Each row is a point on a tangle of strands that fork, close into loops and nearly touch. The rows are in no order.
Points whose rows are less than 23 apart are linked; no others are.
z_664: [-18   2 -20  -9   4   4   8  -9]
z_173: [ -5 -24  26  -9  12   0  22  17]
z_511: [  7 -10  13   5  10 -22 -24 -19]
z_569: [ -5   2  -8   6 -28  26 -14 -19]
z_124: [ 18 -15  -1  13  11 -12  -6 -17]
z_454: [  2   1  20 -16  -4  -1  -4  35]
z_502: [-13  -6 -23  -4  11   9   2 -14]
z_229: [  9   3  -1   1 -10   7 -16 -29]
z_605: [ -6   0 -23  -5  -7  -1  30   2]
z_538: [  2 -17   1   5 -31   4 -21 -20]
z_197: [ 11  -2  -5   4   2  -1 -15 -28]
z_384: [  3  11 -20   4   5   6  12  -9]
z_115: [-8 11 11  1  9 -3 -3 31]
z_716: [ -6  30  -5   3   1   6  -7 -20]
z_462: [-11  15 -18  -5 -27  13  16  -3]
z_70: [ 15  -9  21  16  16 -15 -27   2]
z_125: [-10  22   2 -10  -9  -7  22  -5]
z_668: [ 16  19 -19   7 -16  12  12 -10]
z_545: [-14  -5  12 -24   6  -4 -20  34]
z_221: [-21 -12   8 -21   3  -7  23 -12]
z_236: [  9   5   2   1 -18   5 -23 -33]
z_359: [-11  -9  -7   7  25  -2  15  28]
z_528: [ 8  7 -1 15 21  6 -3 28]
z_815: [ 22 -11  -2   9 -37  -9  -6 -13]
z_220: [  5 -20 -12   1 -13 -31 -12 -10]
z_944: [-9 14  8  7 12 -5  8 22]
z_520: [ 10   0  30 -20  -6   2  -2  30]
z_837: [ 19  16 -11   7 -16  14  -1 -18]
z_515: [ 17  -2   1  12  12  -4 -10 -17]
z_827: [ -1 -14 -17   8 -22  28   0  -8]
z_640: [-23   7  16 -14  12   0 -21  29]
z_543: [15  6 -6 15 14  7  1 40]
z_474: [-18  12  11  -4  14   8 -31  22]
z_764: [ 21  -5  14  20  15  -4 -21   7]
z_52: [-10 -13 -24  -5   3  15  -4 -19]
z_840: [12 10 -3  2  5  2  0 46]
z_330: [ -5 -10  12   0  13  -9  20  34]
z_393: [ -2   4 -12   9  23   0  10   8]
z_451: [-15  -7 -15  -2  18  -6  24   7]
z_604: [  1  -8  -1   6 -28  19 -16 -23]
z_620: [  5  -4  -1  -1 -24 -23 -21 -20]
z_321: [ -1 -20 -17   5 -15  23  -5 -13]
z_795: [ 10  -5   5   2 -13 -20 -18 -23]
z_801: [ 26   8  -7   8 -24   8  -3 -21]
z_244: [-14  16  -8 -13 -31   4  19  -5]
z_950: [ -3  28 -10  -2 -15  13 -10 -22]
z_883: [-18  -8  14 -14  10  -9  24  -7]
z_489: [ -8  15  12  -2   5 -10  20  13]
z_797: [-14 -10  -9 -10   8  -9  32   0]
z_352: [-7 23  1 -1  6 -9 18  2]
z_637: [-3 -3  0  6 19 -4 12 36]
z_839: [ 14 -24  -6   4   5 -20  -7 -17]
z_673: [ 6  4 -2 18 24  3  3 16]
z_493: [ 14  -9  33 -20   0  13   3  24]
z_167: [ -1 -14 -20  -1  -5  16  -7 -20]
z_653: [  9  14   9  18  19   7 -15   3]
z_380: [  5  24  -2   7   8   5 -15 -20]
z_488: [ 21   3   7  23  20   2 -12   5]
z_925: [-14  -9  -9  -1  24  -7  22  16]
z_107: [ 13 -16  30 -16   5  20   9  24]
z_719: [  0  17   9  13  19   8 -22  13]
z_438: [  7  13 -25   5  -9  11  11  -8]
z_710: [-11  20  -1 -14 -19  -3  19 -12]
z_9: [  4 -23  30 -10   9  11  18  18]
z_521: [ -5  17 -10  -2 -20  21 -12 -23]
z_793: [ -9 -12  15  -6  13  -8  26  20]
z_576: [-10  18   9   7  16   5 -22  13]
z_807: [  8  -6   7   3  -1 -24 -20 -22]
z_354: [-24  -3  -4 -22  -9  -3  20 -11]
z_715: [  1 -13   3   1 -33  -8 -20 -20]
z_172: [ -3  10 -14   6  16   2  11  -2]
z_232: [-17  -8  14 -11  13 -11  23  10]
z_593: [-23   2 -18 -14  -5   2  12  -8]
z_328: [-10  -3 -13 -13  -6  -7  34  -1]
z_278: [ 27  -4  -4   8 -28  -4  -5 -17]
z_367: [  7 -26  -6  -1  -6 -24 -13 -18]
z_923: [-5  5 15 -6  2 -2 -2 38]
z_981: [  8 -11  21  11  19 -15 -28  -7]

A piece is two or more points that can be reached from each other along the links. Count, over all rows, the pieces, the separate loops (a circle has one, a figure eight two, a Y none), the forks (points with three links) and the tips (points with one).
pieces | 4
loops | 0
forks | 1
tips | 9

Name the points in between on the shortest way along the links from the first point to the second, in order.
z_543, z_172 | z_528 z_673 z_393
z_124, z_236 | z_515 z_197 z_229
z_520, z_883 | z_493 z_107 z_9 z_173 z_793 z_232
z_454, z_710 | z_923 z_115 z_944 z_489 z_352 z_125
z_653, z_981 | z_488 z_764 z_70
